Each scene shows the same named points in several views. A view is turned or mirrored, and shifted as a whole, has a little noise and may leave points out.
(in the rows, 128 means zero)

Scene 1
View 1
Z783: [144 124 110 175 167  95 137 137 161 138  81 142 156 149  80 102 121 110
 129  81 130 139 152 198 126 162 139 121  57  78 159 105 143 142 145 105
 151 148 176 100 120]
Z69: [144 120 124 167 155 100 114 134 144 133 126 137 115 126 114  85 101 161
 120  93 105 128 134 152 116 164 141 113 125 134 121 129 138 131 140 115
 176 140 136 109 124]
Z520: [144 134 145 160 127  90 141 121 151 141 110 145 128 121 100 103 113 149
 149  97 122 138 152 147 143 143 140 132 106 101 124 120 132 120 135 134
 170 124 109 103 126]
Z912: [123 135 124 152 151  78 103 116 134 155 116 151 164 148 106 115 105 129
 150 105 138 134 151 168 149 154 155 121  90 128 162 124 134 128 126 142
 155 128 131 116 120]
Z190: [128 109 104 172 185 106  62 131 121 140 129 136 134 154 130  86  84 154
 101  98 115 114 124 172 101 182 160  92 127 174 156 138 136 139 128 109
 172 148 170 126 111]
Z663: [144 145 153 161 115  84 170 114 164 149  75 153 153 130  74 121 129 120
 171  95 146 148 173 166 164 129 141 148  63  51 140 103 132 115 132 144
 150 119 113  97 128]
Z199: [140 111 110 174 175 105  90 137 132 134 127 133 118 139 123  79  93 158
 104  91 107 120 125 164 100 177 147  98 129 154 136 133 139 137 138 106
 175 149 160 116 116]
Z768: [136 130 130 154 143  85 111 123 138 141 137 143 130 127 116  99 104 159
 139 102 116 133 139 142 136 155 144 120 126 141 128 130 135 124 134 134
 172 130 113 111 125]
Z111: [128 133 178 169 112 111 117  96 126 161  77 161 135 135 117 111  95 163
 154 115 153 119 164 138 148 135 174 130 120 106 145 127 113  97  99 159
 164 104  98 122 110]
Z313: [129 131 164 167 124 109 109 102 127 155  94 155 130 132 121 104  92 165
 144 111 139 120 154 138 142 142 167 124 127 122 138 131 118 106 107 150
 168 113 105 119 113]
Z608: [144 117 120 184 164 111 126 134 154 138  76 139 142 147  91  95 110 127
 117  83 128 128 147 190 112 163 147 114  77  87 153 112 139 136 138 104
 157 146 178 106 116]
Z669: [139 133 191 175  95 121 139  96 135 154  74 159 114 118 116 102  98 177
 153 111 143 121 165 125 146 127 166 135 133  91 122 124 110  92 103 156
 172 102  82 115 115]
Z800: [149 135 131 154 134  79 150 131 160 133 128 140 125 115  97  98 122 146
 148  92 111 148 147 146 141 149 126 132 103 106 115 119 140 128 149 126
 172 134 112  98 134]
Z231: [128 122 187 188 116 138  99  91 115 163  57 161 120 140 131 100  79 178
 134 116 154 102 159 137 130 140 189 118 138 114 147 132 104  93  86 153
 169 104 109 130 100]
Z539: [118 121 107 155 177  87  62 123 117 152 136 146 158 158 125 105  87 141
 126 106 128 121 134 171 129 174 163 100 112 173 167 136 136 134 123 131
 162 140 150 128 114]
Z413: [171 127 143 176 125 104 186 141 179 117  97 132  93 101  83  78 129 156
 132  75 100 148 147 148 117 146 114 134 105  63  89 109 139 129 159 102
 179 140 125  83 135]
Z825: [122 143 147 143 124  73 110 103 130 159 125 157 158 135 111 123 105 145
 169 116 142 135 158 142 167 143 158 133 108 132 148 128 127 112 118 164
 161 113  89 118 124]
Z440: [155 113 129 183 154 116 132 140 153 123 106 130  97 121 109  73 107 166
 108  82 101 129 135 156 100 165 136 111 125 112 111 124 138 131 145  99
 179 146 147 100 122]
View 2
Z912: [168 124 111 135 112 143 165 110 143 142 100  82 135  86 106 116  85 110
 184 124 146 104 130 120 137 118 125  99 134  99 164 111 125 176 177 137
 120 131  71 108 145]
Z190: [153 138  94 144 166 133 161 107 140 131  86  68 105  97 132 141  71  76
 160 169 134 145 115 176 151 127 139  92 153 136 129 157 143 191 142 168
 137 129 102 125 157]
Z313: [162 122  96 127  75 139 160 129 119 121 105  82 119  74 145 129 108 137
 189 148 136 141 122 148 132 114 140 118 137  92 162 128 114 160 179 119
 137 112  85 100 126]
Z231: [149 112  71 125  60 146 130 153  96 120 125  68 114  52 158 127 108 140
 188 173 127 163 116 161 151  96 153 137 151  78 178 131 109 157 185 107
 155 102  89  91 118]
Z520: [173 128 134 121  70 138 182 113 138 111  91  94 124  95 138 129 108 146
 201 123 155 125 127 127 114 112 128 108 117 110 150 106 119 156 162 131
 126 116  89  91 128]
Z669: [164 116  99 116  27 141 157 142 104 107 113  89 120  64 160 127 128 170
 205 146 137 149 121 141 121 104 142 135 127  78 173 114 103 143 186  96
 141 101  86  83 108]
Z413: [167 142 183 102  56 139 202 111 147  81  78 102 112 118 161 145 106 168
 219 122 183 141 119 122  98  89 126 110  96 148 125  85 122 146 119 151
 134 108 121  72 124]
Z768: [173 132 115 133 100 131 186 104 138 118  83  92 115  96 134 137 110 126
 182 134 137 127 123 148 116 137 129  99 126 113 140 135 124 166 166 134
 119 123  85 111 134]
Z608: [146 133 148 118 120 154 156 123 148 124 101  72 126 102 127 127  55 107
 198 140 177 129 118 120 152  74 132 107 131 140 145  88 135 175 126 169
 146 121 109  84 151]
Z539: [162 131  88 147 156 135 160 105 142 146  92  72 121  90 111 128  76  80
 162 149 130 120 124 155 149 135 133  91 152 112 147 148 137 190 168 148
 125 136  78 127 155]
Z111: [161 113  90 123  48 148 147 141 108 125 119  81 127  59 142 119 111 150
 199 144 137 137 124 135 136 101 142 131 136  73 183 113 107 154 193 102
 137 109  76  90 117]
Z440: [157 143 144 117 105 135 183 114 140  95  78  87 104 111 162 152  92 128
 191 152 161 155 112 157 122 104 137 105 121 150 119 121 130 163 120 161
 142 112 124  94 137]
Z825: [179 119  99 136  77 137 173 111 130 136 101  93 133  75 114 116 113 134
 188 120 133 107 134 125 121 134 126 106 130  76 172 120 113 165 202 108
 114 125  58 107 128]
Z783: [151 132 160 119 121 157 161 116 160 131  99  77 138 107 112 119  49 106
 202 122 188 107 125  98 149  72 124 103 125 138 151  74 136 176 128 171
 138 128 101  83 154]
Z199: [157 139 117 136 144 132 172 106 143 116  80  78 103 106 144 148  82  96
 171 161 141 146 113 170 137 122 137  93 139 144 122 145 138 181 133 166
 137 125 109 115 150]
Z663: [168 118 156 111  47 156 168 124 144 126 110  94 146  88 115 107  91 157
 222  99 181  99 134  79 123  82 120 120 111  96 176  60 113 153 169 124
 126 118  77  69 127]
Z800: [177 136 150 119  80 135 199 101 147 108  80 101 122 108 133 135 108 144
 202 115 161 119 128 122 102 119 120 101 109 123 138 105 122 158 152 140
 118 120  90  95 131]
Z69: [165 138 127 127 113 132 183 105 141 108  79  88 108 105 147 144  97 120
 184 146 146 141 116 155 122 121 133  98 127 133 127 131 131 168 141 152
 131 120 104 106 140]
View 3
Z520: [120 134 130  88 113 140 158 120 136 150  99 144 154 103 108 126 129 155
 127 131 133 127 136 133 118 160 134 127 108 119 146 116 148 117 139 143
 145 147 139 158 116]
Z539: [130 137 149 122 117 139 161 131 156 184 165 126 154 109 147 100 139 170
 162 145 111 140 146  93 149 123 138 119  85 144 161  91  97 117 115 108
 138 162  81  89 138]
Z825: [108 134 125 121  94 118 181  88 163 156 129 153 149 111 110 130 150 155
 168 134 108 136 136 124 121 134 129 130  97 118 161 106 164 130 134 150
 159 158 105 161 115]
Z608: [147 145 156  59 126 144 142 146 132 162 126 122 164  90 133 112 131 161
 116 143 160 111 119 117 119 167 152 106  98 138 129 108  82  96 136  98
 114 138 143 123 152]
Z111: [129 161 112 132  88 122 174  91 152 155 112 107 139  94 112 144 137 147
 161 132 113 112 116 138 106 148 140 119  67 147 146  89 166 117 164 138
 143 127 132 192 108]
Z231: [141 174 107 155  93 135 163 107 143 166 112  72 130  86 126 140 118 149
 163 132 101 109 120 132 116 141 144 115  46 171 145  71 158 112 172 122
 138 117 131 180 101]
Z800: [118 125 139  71 125 150 152 133 126 150  91 157 158 106 106 119 122 156
 111 129 142 132 145 132 122 162 131 132 125 107 145 127 142 118 128 145
 147 155 143 146 117]
Z313: [126 152 117 132 100 136 165 108 145 162 115 110 140  97 119 131 127 153
 156 133 108 122 132 128 121 141 136 124  76 144 151  91 155 119 150 134
 145 136 123 165 107]
Z912: [123 134 144  95 105 120 170 107 161 163 147 146 159 106 123 117 153 160
 159 144 130 129 129 112 124 143 139 118  96 127 151 105 118 117 126 124
 140 158 107 133 141]
Z669: [125 157 103 131  93 135 166 100 137 150  86 105 135  92 105 148 120 144
 146 126 113 114 125 148 108 154 137 126  75 143 146  94 183 119 169 149
 149 124 149 202  94]
Z663: [123 137 136  54  97 108 170  91 152 134 107 163 164  95  93 140 160 146
 132 134 163 106 100 145  86 180 143 113 111 109 131 126 139 111 153 140
 134 140 157 196 140]
Z190: [140 142 151 122 135 166 141 161 135 189 149 103 152 104 157  94 113 173
 143 145 110 139 156  90 158 126 139 121  84 155 157  85  88 111 116  96
 132 156  92  71 130]
Z783: [141 136 163  39 123 130 146 137 140 157 132 144 172  91 126 111 146 161
 116 144 173 111 111 117 109 174 150 104 111 125 128 119  75  97 132 100
 113 145 143 125 164]
View 4
Z608: [ 70 136 162 144 154  99 160 144 128  76  93 139  88 101 146 104  93 131
 159 133 141 163 135 134 135 141 120 159 175 109 172 144 152 113 142 165
 153 141 109 170 136]
Z783: [ 66 132 157 152 151  92 166 151 137  68  81 151  78  99 154 105  96 133
 169 125 145 176 125 124 141 146 118 158 180  97 180 125 155 136 143 174
 150 147 111 168 145]
Z313: [ 99 159 126  84 141 136 183  97 104 116 115  94  92  95 148 137 109 126
 159 120 132 112 128 158 142 116 132 164 158 157 130 130 119 140 144 143
 173 109 108 125 107]
Z800: [ 83 119 142 122 158 102 167 129 151  93 128 113  71  89 140 153 126 150
 185 146 110 149 116 125 153 121 145 149 176 140 150 134 122 181 143 158
 150 137 104 121 125]
Z912: [ 86 151 143 111 137 121 174 117 125  91  98 134  79  83 145 132 113 108
 158 104 120 135 100 133 135 147 121 162 148 127 151  99 137 159 149 161
 168 122 125 121 128]
Z669: [105 158 106  71 145 139 201  93  99 127 116  73  92 107 162 142 106 152
 178 133 150 112 146 171 162  90 143 161 181 168 125 136 106 156 134 137
 167 108  93 132  99]
Z69: [ 82 126 168 121 159 109 145 124 138  95 141 112  89  84 119 140 123 127
 153 147  98 136 126 131 130 133 135 156 155 141 145 162 132 126 150 153
 159 132 107 130 122]
Z199: [ 78 131 187 126 159 112 132 129 133  87 141 123  96  79 111 130 118 107
 134 142  91 131 125 129 115 150 125 162 139 133 149 168 143  96 156 156
 166 131 115 136 123]
Z413: [ 77 102 143 139 176  84 165 148 156  94 134 100  73 106 147 142 117 191
 201 183 129 171 153 129 167  95 154 142 214 139 160 181 120 164 130 156
 133 154  79 154 125]
Z440: [ 79 119 172 131 168  98 142 138 140  93 144 108  91  93 123 133 116 143
 158 166 107 147 146 134 135 122 137 153 171 139 151 186 133 110 145 151
 152 140  95 149 119]
Z111: [103 168 108  74 136 140 201  92  93 120  99  89  90 105 165 132 101 133
 167 112 153 112 132 169 151 105 132 166 169 156 129 117 115 152 138 142
 172 105 105 132 106]
Z768: [ 89 136 153 107 151 119 158 114 135 102 135 111  82  80 126 152 126 123
 160 134  98 126 112 133 137 131 136 157 149 147 139 135 124 153 150 152
 164 124 114 112 118]
Z231: [105 176 120  67 138 147 191  87  75 125 107  79 109 107 153 120  95 121
 148 116 152 101 151 182 140 107 127 172 160 163 123 143 118 107 141 135
 181  98 102 146  97]
Z190: [ 79 143 191 121 151 118 129 120 122  87 135 131 103  74 107 122 114  85
 119 126  89 121 118 132 100 164 114 168 121 130 147 156 151  81 162 155
 175 124 124 135 122]
Z825: [ 97 156 121  86 135 132 190  99 119 108 107 112  77  85 150 149 120 118
 169 103 120 117  97 143 149 128 136 161 150 149 134  92 117 188 148 152
 171 110 120 102 117]
Z539: [ 83 153 171 113 140 125 147 111 121  88 117 137  93  71 120 128 116  79
 128 102  96 119  97 131 109 168 114 169 118 128 145 120 146 116 160 159
 177 118 132 118 125]

Which points are out of place in each view (at most two, in the order of its rows)? Write none if all are in place.
view 1 => Z111
view 2 => Z313
view 3 => Z825, Z800
view 4 => Z413

Scene 2
View 1
Z948: [147 117  66 166 125 128 106 120 103 195 172 160 180 124 118 152 131 120
 128 109 123 114 126  95  90  53  86 168 129 167 125 178 154 119 152 181
 179 161 233  94 165]
Z87: [119 102 107 177 155 149 123 107 102 132 200 121 154 117  94 154 135 170
 134 172 109 179 124 157 111 113  69 154 111 186 112 206 173 113 127 162
 136 211 177  79 161]
Z121: [ 83  73  67 247 146 128 162 132  84 128 163  90 139 108 121 183 132 191
 140 179 160 103 190  98  96 116  79 156 147 170  95 129 115 152 177 133
 122 139 151 110 157]
Z902: [104  97 119 161 112  99 139 114 108 128 177 124 166 118 117 163 146 133
 139 136 149 109 131 120 122 110  91 154 130 183 122 163 145 113 161 121
 125 161 152  95 174]
Z22: [125 121  78 140 108  72 131 126  96 185 127 136 167 123 123 160 153  81
 103  78 144  63 148  72 110  53 117 164 172 146 151 125 124 109 186 106
 154  94 182  92 168]
Z836: [131 127  79 136 152 102 123 121  91 183 127 115 138 122  89 160 156 104
  79 115  99 132 149 114 112  67 106 157 171 136 154 150 146 101 159 105
 149 126 170  71 156]
Z779: [120 120  86 138 117  74 133 126  95 177 120 127 157 123 117 163 156  87
  99  89 138  76 150  81 116  63 117 159 174 142 152 128 127 107 183  95
 148  97 167  88 165]
Z20: [104  94 109 178 127 118 139 114 103 129 180 117 159 118 113 163 141 152
 139 153 141 126 137 125 113 112  81 153 127 182 115 170 147 120 156 136
 127 170 157  94 169]
Z63: [166 142  87 107 155 127  91 108  99 198 154 146 159 128  78 140 150  96
  86 108  73 172 110 138 108  54  94 162 145 147 157 199 182  84 130 150
 174 174 213  60 157]
Z634: [115 110  61 187 158 114 139 130  82 169 134 101 132 117  97 170 145 138
  92 140 118 121 172 103 102  78  97 159 169 139 133 137 130 126 166 116
 145 124 167  83 153]
Z571: [134 120 116 121 116 103 114 106 112 159 173 150 175 124 107 149 148 104
 125 110 119 131 104 128 117  82  95 157 126 175 139 190 169  92 144 137
 149 172 187  80 172]
Z439: [125 105  43 204 111 100 137 134  94 193 140 138 172 118 139 170 132 123
 129  99 161  54 169  49  84  52  99 170 157 155 121 123 111 144 194 149
 167 101 212 112 166]
Z545: [ 97 105 107 153 103  69 150 121 102 142 140 113 157 119 124 170 156 108
 122 109 157  68 149  92 124  96 112 153 162 160 138 126 123 112 186  85
 121 108 137  95 170]
View 2
Z902: [123 153  84 104 126 121 136 154 187  73 124  82 142 134 132 131 161  84
 138 122 138 118 116 133 127 115 188 116 120 175 114 116 146 116 134  97
 141 113 104 131 109]
Z634: [114 149 118 130 126 113 125 103 151 142 121 101 115 184 128 170 170 134
 128 159 107 139 151 113 152 123 192 124 121 153 109 124 141 109 118 104
 147 139 114 145 134]
Z22: [131 151  97 163 124 121 135 111 182 129 125  92  66 124 157 195 133 115
 156 153 141 135 177 132 173 161 158 112  79 158 116 103 115  88 119 115
 142 138  95 161  68]
Z20: [110 154  87  92 125 127 134 151 175  75 121  83 145 152 117 125 166  95
 125 116 121 121 115 128 123 106 201 120 128 180 113 122 152 120 136  92
 148 109 111 125 131]
Z571: [ 89 163  40 116 132 132 134 151 176 106  97  51  97 126 132 152 124  53
 161 110 134 131 117 143 122 107 177 114  99 181 104 113 136 106 136  78
 133 141 125 122 110]
Z836: [103 151  82 149 134 115 123 103 150 165 100  81  95 161 144 186 148  96
 155 162 125 147 140 122 143 116 170 116 113 143 108 118 136 109 115  94
 125 166 123 142 117]
Z87: [ 69 162  56  69 132 130 126 155 152  97  99  57 150 178  94 110 159  73
 125  97 102 130  91 125  96  68 220 123 140 192 100 133 163 127 141  67
 144 123 139 100 171]
Z948: [ 69 164  58 105 126 141 135 130 163 120 101  54  54 150 103 160 116 105
 138  94 102 136 169 135 150 123 204 123  79 208 104 118 119  81 140  79
 170 127 130 128 115]
Z439: [117 151 123 129 116 131 140 105 178 103 136 101  58 150 120 175 142 165
 119 125 109 127 206 124 188 167 194 125  75 193 113 110 112  72 129 114
 183 106  94 158  87]
Z63: [ 49 166  19 130 141 130 118 122 137 176  71  36  66 161 122 180 110  49
 171 123 111 152 125 136 120  89 180 116  99 171  94 118 132 104 128  63
 125 181 154 116 138]
Z545: [157 146 116 145 125 110 139 133 196  90 136 107 129 123 160 164 164 106
 144 158 155 123 142 126 154 148 160 112 112 147 122 106 133 109 121 122
 135 117  84 155  77]
Z779: [135 148 101 162 127 116 136 110 178 131 123  95  84 128 160 191 143 110
 155 164 144 136 165 127 167 153 157 111  91 146 116 106 122  96 117 113
 136 143  97 161  77]
View 3
Z836: [127 122 132 114  91  92  96 170 149 123 155  80 122 141 128 102 138 135
 141 150 172 208 139 128 122 121 178 117 110 110 171 123 115  66 182 113
 119 119 115 180 133]
Z902: [120 152 125  94 107 167 119 138 121 156 129 145 155 134 131 123 144 114
 131 148 169 174 161 127 127 146 141 125 140 129 126 132 185  98 148 114
 107 107 134 144 143]
Z22: [ 87 168 119 105 102 103 152 159 148 125 142  80 140 140 121  81 112 158
 141 176 208 212 138 116 120 146 162 115 141  95 203 128 151 100 166  81
  99 118 135 182 107]
Z545: [ 88 171 116  97 106 148 160 131 126 152 123 107 144 144 117  93 115 133
 140 197 157 200 138 127 127 145 150 138 132 120 188 125 167 119 161  99
 107 107 154 139 131]
Z63: [147  86 148 107  72  90  54 182 153 106 158 104 126 122 155 125 192 119
 140 115 203 209 182 132 121 136 189  90 126 121 119 138 113  17 176 103
 116 106  92 202 115]
Z121: [143 183 108 112 147 173 121 152 118 184 145 135 162 159 109 122  87 120
 117 117 136 141 105 126 123 101 110 149 118 117 132 110 194 147 150 155
 124 148 122 127 204]
Z634: [137 145 121 118 113 115 108 167 138 147 155  94 135 153 118 106 108 133
 130 136 151 182 115 128 123 107 151 133 109 109 162 114 143 101 171 132
 124 136 118 160 168]
Z948: [136 146 123 106 110 121  97 188 146 123 159 127 158 130 141 118 150 141
 124  93 241 175 164 118 113 136 148  91 159  95 115 133 174  69 150  95
  99 129  96 200 128]
Z571: [122 122 136  92  84 142  95 154 134 127 134 136 145 120 149 123 179 117
 140 139 195 194 188 129 124 159 166 104 146 128 117 141 159  54 155  96
 106  94 123 170 114]
Z87: [170 107 137  98 102 170  51 156 122 155 143 168 153 131 148 154 180  85
 126  94 150 156 175 137 127 126 148 117 126 145  62 132 170  60 149 145
 124 111 103 144 171]
View 4
Z87: [ 58 153  89  74  68 134 147 168 104 109  81 153 142 175  96 123 186 156
 122 122 114 117 143  98 150 114 152 147 141  43 134 150  90 135 107  57
 133 140 187 164 161]
Z779: [114 118 119  97 172 141  97 123  72 179 122 107 132 148 107 103  98 147
 145 101 121 146  98 102 156 175 139 115 132 166 109 137 160 160 112 107
  71 184  96 111 107]
Z121: [ 78 147  76 108 108  70 141 195 114 140 120  87 184 186 125 134 155 158
 134  64 141  97 217 112 134 157 147 159 130 120 136 120 129 136  68 115
  80 125 125 113 150]
Z948: [ 86 153 110  68 115 165 107 131  34 157  93 109 132 116 112  95 163 170
 131 102 121  89 111 109 151 109 174 143 123  94  89 110 116 149 103  76
 113 183 119 174 111]
Z22: [116 124 122  93 174 146  92 123  56 188 125 103 132 136 106 102 101 154
 141  98 125 142  95 108 155 172 152 116 128 166 100 125 157 164 111 105
  68 189  83 114  99]
Z439: [105 140 107  92 153 127  93 147  36 187 125  68 158 116 127 104 130 171
 139  65 138  87 153 119 142 148 174 144 119 157  93  93 151 153  83 117
  71 177  70 131  98]
Z571: [ 85 137 111  70 116 169 112 135  66 144  99 156 122 140  89 120 150 160
 123 134 114 159  82 101 158 137 168 124 130  85 124 136 114 151 130  59
 114 175 143 151 125]
Z902: [ 82 138  94  85 116 122 116 173  89 143 119 146 151 162  97 145 149 158
 119 115 128 162 129 108 148 159 171 134 130 100 153 128 125 147 111  75
  91 146 135 119 139]
Z634: [ 95 125 105 103 138 114 132 139 105 155 102  94 142 176 113  91 124 144
 152  83 122 102 149  98 150 153 115 135 141 134 102 152 139 147  91 116
  90 163 132 128 132]
Z20: [ 75 141  88  86 102 118 127 178  96 134 111 138 152 166 101 138 160 159
 122 109 128 142 147 108 147 148 166 140 131  91 145 128 116 141 104  76
 101 143 145 130 147]

Which points are out of place in each view (at most two, in the order of its rows)? Write none if all are in place.
view 1 => none
view 2 => none
view 3 => Z836, Z902
view 4 => none

Scene 3
View 1
Z94: [192 141  87 129 149  69 172 136 142 199 110 171 136 171 126 145 145 168
  75 146 114  49 183 152 153 134  95  70 147 114 145 119  85 141 143  97
  92 146 159 198 179]
Z436: [219 141  79 135 129 110 138 113 147 211 125 152 141 130 109 145 116 153
 121 137 113  76 117 176 123 139 118 115 138 110 142 109 113 150 156 126
 102 130 161 152 157]
Z170: [198 129  60 121  83 150  86  95 147 167 136 118 106 102 114 144  92 101
 146 131 125 117  73 158 117 123 158 144 120 151 136 104 159 173 159 140
 106  87 142 108 128]
Z871: [193 122  65 128  98 118 141 120 141 172 127 146 109 141 129 145 110 133
  92 155 142  78 140 141 132 127 134  97 127 139 129 109 121 159 155 117
  82 128 139 150 155]
Z451: [160 120  77 113 116  72 181 140 131 157 111 163  98 192 150 143 139 147
  42 161 142  46 216 111 170 119 107  42 133 151 131 116  90 149 139  80
  73 141 133 199 179]
Z778: [214 111  66 123  83 138 145 100 121 192 126 134 108 140 119 143  89 127
  97 161 139  78 128 145 123 132 125  94 121 154 115  93 120 161 167 119
  67 125 127 140 144]
Z284: [170 163  84 115 149  83  88 121 168 166 118 143 131 126 119 143 149 128
 147  97  88  98 112 166 151 118 133 136 147 123 173 129 138 156 130 122
 145  83 179 157 151]
Z335: [185 118  59 118  78 137 112 107 140 154 131 128  93 126 129 145  98 110
 108 145 143 100 116 137 130 120 151 112 121 162 127 104 142 168 155 124
  88 102 131 129 140]
Z485: [162 140  80 121 139  68 151 142 153 161 114 163 119 165 139 145 153 147
  80 136 122  64 183 136 163 121 116  80 144 125 152 128 106 151 131  97
 103 127 159 189 174]
Z149: [185 125  76 105  97 116 115 100 128 172 119 127 100 147 125 142 110 111
 114 132 112  88 130 136 144 116 125  99 127 166 134  99 133 159 152 110
  97  92 135 145 141]
Z958: [210 130  76 118 104 124 117  96 131 200 122 129 121 132 111 142 104 123
 128 132 105  89 106 159 128 127 121 114 128 146 136  98 131 156 158 121
  98 101 144 138 141]
Z409: [168 131  71 132 129  79 165 147 156 159 119 170 116 159 142 145 143 154
  67 154 143  61 185 137 153 127 126  78 140 121 144 128  99 153 138 102
  89 145 152 184 179]
View 2
Z170: [131  68 168 119 163 144 101 112 146 186 112 102 111  88 147 109 161 111
  38 148 126  74  97 130 103 220 150 145 157 129 102 173 159 133 118 161
 172 115 113 140 162]
Z149: [139  95 136  81 146 128  95 134 157 178 110 126 131  77 108 113 141 112
  90 139 123  83 137 146 105 175 129 144 156 147 112 158 128 133 113 144
 155  91  97 131 123]
Z451: [114 133  65  40 103 134  59 152 133 147 121 150 160  74  54 126 115 130
 168 106 149  85 185 146 121  91 108 144 187 173 111 106  86 128 130 117
 108  97 109 138  91]
Z94: [122 166  71  69  94 153  85 174 160 147 108 167 162 107  63 115 134 125
 132 129 140  97 165 175 105 140 125 158 209 181  80  99 101  89 140 141
 112 121 121 118  87]
Z409: [106 130  79  71 100 161  72 157 127 143 121 153 155  93  68 118 136 123
 139 120 146  85 150 147 114 121 124 153 195 162  94  96 110 107 135 131
 119 126 129 128 110]
Z871: [117 112 112  89 132 141  75 128 138 167 117 120 136  91 104 120 139 126
  92 123 143  79 141 139 111 166 136 146 188 157  97 136 122 124 133 145
 132 113 116 145 133]
Z778: [123 117 113  93 142 122  71 115 152 180 113 105 130  92 114 126 133 132
  71 121 150  80 153 140 111 185 137 145 197 166  95 154 119 135 140 153
 125 102 108 161 133]
Z485: [120 130  89  69 101 163  86 170 137 143 115 167 158  92  65 111 140 114
 146 132 132  90 145 158 108 124 122 155 181 160  97  98 113 101 124 130
 132 122 123 111 100]
Z958: [138 114 139 102 146 133 102 133 170 182 103 122 130  96 117 112 148 114
  62 145 126  87 132 154 100 203 141 150 177 154  94 157 136 118 124 160
 152 105 106 132 127]
View 3
Z94: [152 145 106 130  86 122  83 181  99 159 138  73 146 135 132 159  97 133
 134 130 162 161 136 138 102  79  71 166  68 118 126 196 124 121 117 150
  93 157 105 108  77]
Z778: [142 142 121 122 130 123 138 185  82 117 143 152 157 130 127 104  91 166
 112  95 143 125 113 118 135 106  77 120 110 121 164 214 134 118 125 170
 145 131  78 123 144]
Z871: [146 145 124 118 126 123 132 170  78 133 143 137 146 125 121 113 100 165
 124 110 141 129 110 125 122 108  80 137 116 116 153 189 139 113 131 158
 125 129  88 123 133]
Z284: [139 106 132  90 155 116 134 128  42 140 179 102  68 108 116 164 123 135
 170 168 182 128  91 171 117 121 128 191 124 116 154 189 138  95 157 155
 140 122 104 123 106]
Z335: [145 136 141 109 152 121 160 151  62 121 157 161 134 109 120  96 100 172
 130 107 128 111  93 126 128 127  97 126 136 112 172 186 149 113 143 165
 147 112  87 133 154]
Z485: [157 144 124 122  97 124  98 153  86 165 142  79 135 115 127 149 102 140
 147 137 141 151 121 138  91  96  83 166  93 108 131 164 138 119 128 140
  85 141 116 118  85]
Z170: [132 116 136  92 184 118 177 150  41 102 172 180 103 114 113 103 111 172
 137 121 158 100  81 141 148 137 116 137 153 121 182 210 144  97 156 174
 179 105  73 135 168]
Z409: [157 155 116 126  93 125 100 163  92 165 128  91 150 127 117 133 102 154
 133 129 136 150 123 127  98  96  65 158  98 109 127 160 140 114 122 138
  78 143 106 115  98]
Z436: [133 126 104 107 135 117 120 185  72 125 153 124 121 144 119 148 108 149
 129 134 193 137 114 142 137  96  87 162 104 129 146 227 125  97 130 164
 144 141  75 115 122]
Z451: [169 166 135 148  67 126  95 162 109 169 129  81 181 110 146 121  81 145
 128 104 100 155 135 118  80  87  63 131  75  99 134 155 139 144 113 145
  71 146 126 116  84]
Z958: [137 119 128 109 151 120 143 167  64 111 170 141 120 120 132 128 100 150
 133 117 165 120 102 143 136 110 106 141 112 124 171 228 131 114 139 175
 165 127  86 125 133]
View 4
Z170: [ 82 163 114 147 180 140 124 117 166 188 127 127 150 164  85 148 107 113
 105 140 110  67 145 112 120  94 113 123  58 170 142 111 109 159 152 195
 183 107  50 119 149]
Z485: [165 132 120 145 160 107 142 126 166 100  88 151 132  78 141 177 118 137
 116 120 126 177 100  90  98 125 108 122 113 110 114 129 160 109 141  95
 153 128 125 136 151]
Z409: [165 114 105 150 165 101 137 121 168 109  79 144 129  77 143 191 126 127
 115 128 120 174  97 105 113 140 102 133 109 106 102 130 159 106 134  99
 168 127 123 130 158]
Z335: [107 137 104 162 178 128 125 127 175 173 106 122 153 144 105 167 106  96
 102 135 120  93 122 116 128 110 103 118  81 150 125 108 129 153 123 160
 174 118  74 105 157]
Z451: [174  94 112 169 156 105 138 145 176 101  66 145 143  66 158 211 125 102
 106 114 140 186  82 109 118 143 107 108 132 100 102 121 175 121  96  69
 148 153 137 108 170]
Z284: [128 193 137 123 166 126 145 115 157 117 130 156 129 122 103 126 103 168
 120 125 117 130 133  70  75  83 119 128  81 143 149 126 129 121 188 150
 149 105  85 156 124]
Z871: [127 119 105 154 167 121 131 123 167 152  92 138 141 112 121 188 131 110
 105 130 116 125 116 118 126 130 112 125  87 137 116 121 141 138 131 137
 178 128  87 120 167]
Z958: [ 98 142 128 144 155 142 140 127 154 159 113 148 145 127 104 173 141 122
 102 121 114 110 138 107 110 107 134 116  78 161 142 116 127 157 154 159
 171 137  65 134 162]
Z436: [115 131 119 126 150 131 146 112 147 143 104 159 129 100 114 183 163 142
 109 125  98 133 137 107 110 124 135 139  72 148 131 134 132 132 177 146
 186 130  77 161 167]
Z149: [108 149 132 155 161 139 136 139 166 153 112 139 155 135 105 163 113 114
 102 120 130 111 125 100 106  98 122  98  93 152 143 107 134 159 130 144
 152 136  79 112 153]
Z94: [161 109 125 137 140 112 151 125 153  97  78 167 125  60 148 202 160 141
 111 113 117 190 107  98 101 141 128 129 108 115 114 139 161 114 153  88
 164 148 119 153 171]

Which points are out of place in each view (at most two, in the order of its rows)? Write none if all are in place.
view 1 => Z778
view 2 => none
view 3 => none
view 4 => Z149
